A landscape with many valleys, sampled at points; each row gives a point and its height.
A ball rolls from a point to the lowest of its 5 nearest points, and stops where none of them is lower. Distance is the straight distance between rows; heights are no part of it.
Q_667: [113  84  68 111 141 157 196 116  64 129]  (h 22.0)
Q_22: [175 157 149 121 152 103  99 138 148 147]  (h 7.2)
Q_195: [211 191 153 111 130 125  52 123 119 168]  (h 25.7)
Q_182: [108  79  76 140 136 141 203 101  80 105]  (h 21.5)
Q_337: [162 161 141 102 118 123  75 145 151 152]  (h 14.5)
Q_45: [ 95  83 100 108  77 140 138 162 137  63]  (h 41.2)
Q_871: [186 130 138 159 201  73 116 134 148 127]  (h 14.7)
Q_817: [165 156 177 153 178  90 144 130 139 133]  (h 46.4)
Q_267: [115 171 149 132 114 154 110 101 127 162]  (h 17.0)
Q_5: [147 188 165 120 112 143  91 112 136 159]  (h 11.2)
Q_454: [101 130 137 161 148 152 159  83  92 150]  (h 40.2)
Q_704: [132 164 161 128 123 127 113 121 141 150]  (h 16.2)
Q_103: [143 124 149 127 144  87 136 149 149 120]  (h 30.2)
Q_761: [ 99  89  93 146 123 133 193 100 100  93]  (h 7.0)
Q_585: [195 178 135  94 114 125  49 135 136 163]  (h 17.2)
Q_65: [101  81  92 121  87 135 170 146 132  47]  (h 35.1)
Q_352: [ 98 107 110  91  72 146  92 174 152 100]  (h 35.7)
Q_610: [106 135 146 138 118 126 140 113 130 133]  (h 20.1)
Q_95: [152 160 167 135 149 102 131 130 144 145]  (h 34.0)
Q_240: [119 102 130 143 120 101 183 128 137  85]  (h 27.9)
Q_947: [172 205 185 137 133 138 106 111 127 165]  (h 23.3)
Q_15: [ 88 105 103 133 113 150 146 108 106 130]  (h 24.8)
Q_808: [104  87  94 135 102 123 190 124 122  64]  (h 25.8)
Q_732: [170 104 102 123 159  90  84 165 161 113]  (h 41.1)
Q_227: [132 123 122  93 100 124  92 172 161 124]  (h 24.6)
Q_218: [104 154 135 111  96 156  92 114 136 155]  (h 21.8)
Q_845: [190 145 138 147 187  89  95 132 147 141]  (h 42.3)
Q_397: [ 76 101  88 115  95 172 111 125 113 137]  (h 32.0)
Q_335: [ 88  91  99 108  78 149 126 156 136  85]  (h 37.8)
Q_913: [118  80  54 133 133 147 219 104  89  78]  (h 5.8)
Q_241: [118 122 153 169 147 102 196  97 120 109]  (h 36.9)
Q_57: [ 98 104  96 127 144 161 158 104  74 155]  (h 27.8)
Q_235: [ 80 116  97 108  82 173  97 122 121 145]  (h 33.5)
Q_389: [178 117 123 142 182  77 105 148 157 122]  (h 46.8)
Q_525: [ 97 127 112  84  63 164  75 154 148 125]  (h 44.1)
Q_762: [176 145 162 143 183  85 126 137 141 137]  (h 43.1)
Q_202: [ 96 124 111 135 137 169 137  97  83 168]  (h 37.0)
Q_89: [109 121 147 147 125 110 163 117 130 119]  (h 14.8)
Q_370: [124 138 172 160 149  99 173 112 130 122]  (h 31.1)
Q_402: [157 136 163 145 165  82 153 138 143 123]  (h 43.5)
Q_839: [104 147 144 127 108 143 115 112 134 147]  (h 19.5)
Q_52: [115 162 167 150 135 137 135 102 128 144]  (h 23.6)
Q_528: [ 99  96 103 147 132 138 178  97  92 119]  (h 20.2)
Q_40: [181 135 125 135 171  86  92 143 154 135]  (h 49.0)
Q_422: [121 179 172 160 141 155 132  90 113 161]  (h 31.5)
Q_163: [104 135 125 150 160 172 148  88  75 173]  (h 45.9)
Q_435: [126 114 146 142 132  89 177 133 136  99]  (h 25.6)
Q_494: [102 103 123 134 107 121 161 126 131  97]  (h 22.2)
Q_614: [ 93  91  78 120 119 168 147 118  81 140]  (h 27.1)
Q_417: [ 95  88  79 129 122 156 166 109  81 128]  (h 25.4)
Q_334: [128 137 150 125 125 109 129 137 148 131]  (h 21.1)
Q_687: [194 133 104 156 173  90  52 118 162 129]  (h 66.0)
Q_737: [146 143 130  95 112 121  85 157 158 136]  (h 20.0)
Q_338: [157  93 101 107 137  97  98 184 164  94]  (h 29.4)
Q_575: [ 83 116 102 122 103 165 117 115 110 142]  (h 28.5)
Q_441: [127 181 182 175 153 147 149  87 114 158]  (h 14.4)
Q_277: [177 134 115 118 154 101  76 152 157 139]  (h 44.3)
Q_745: [110 106 119  99  91 129 109 167 156 103]  (h 29.5)
Q_875: [142 177 186 153 150 123 141 110 131 149]  (h 36.7)
Q_251: [199 164 131 125 158 105  63 131 144 151]  (h 11.0)
Q_907: [ 75 103  91  93  65 184  85 149 133 121]  (h 41.0)
Q_146: [140 129 139 110 128 107 111 157 157 129]  (h 25.5)
Q_524: [164 182 155  97 108 133  69 130 139 161]  (h 8.1)
Q_321: [140 160 141  93  91 138  76 137 150 152]  (h 15.5)
Q_481: [ 78  93  91 111  84 167 116 132 118 112]  (h 35.3)
Q_160: [156 107 123 119 144  86 120 169 155 110]  (h 15.6)
Q_959: [121  87 113 109 106 108 149 178 149  61]  (h 34.5)
Q_176: [ 98 144 137 149 135 159 130  91 104 156]  (h 43.0)
Q_966: [104  92  77  96 136 171 176 126  56 155]  (h 7.1)
Q_143: [ 90  87  86 131 108 150 158 116 103 107]  (h 21.6)
Q_517: [119 153 178 168 155 125 163  96 120 140]  (h 36.6)
Q_547: [125 100 124 110 110 105 132 173 151  90]  (h 31.2)
Q_948: [103 117 140 162 138 122 180  92 109 117]  (h 27.4)
Q_627: [122  81 102  94  95 119 127 194 152  53]  (h 35.2)
Q_731: [103 121 131 115  96 127 116 143 145 123]  (h 29.3)
Q_904: [173 160 145 107 133 113  81 140 149 151]  (h 19.6)
Q_214: [ 90 110  95 118 129 174 128 106  81 164]  (h 34.6)
Q_713: [137 172 194 176 166 125 164 101 122 141]  (h 40.0)
Q_506: [172 167 176 148 168 103 131 128 143 144]  (h 43.7)

Call two points neighbours if one is among the 5 nearest of the other. Go from one point of each pair to the other, from neighbour to neighbour, staying as low as possible. Name the highest point that can't be avoided.
Q_160 and Q_22 | Q_146
Q_761 and Q_966 | Q_667
Q_22 and Q_441 | Q_52
Q_871 and Q_913 | Q_845
Q_22 and Q_89 | Q_610
Q_524 and Q_22 | Q_585

Where does a ball stop that starts at each point below?
Q_202 | Q_966
Q_506 | Q_22
Q_817 | Q_22
Q_163 | Q_966
Q_402 | Q_160
Q_65 | Q_89
Q_218 | Q_524
Q_687 | Q_22
Q_737 | Q_524
Q_45 | Q_524
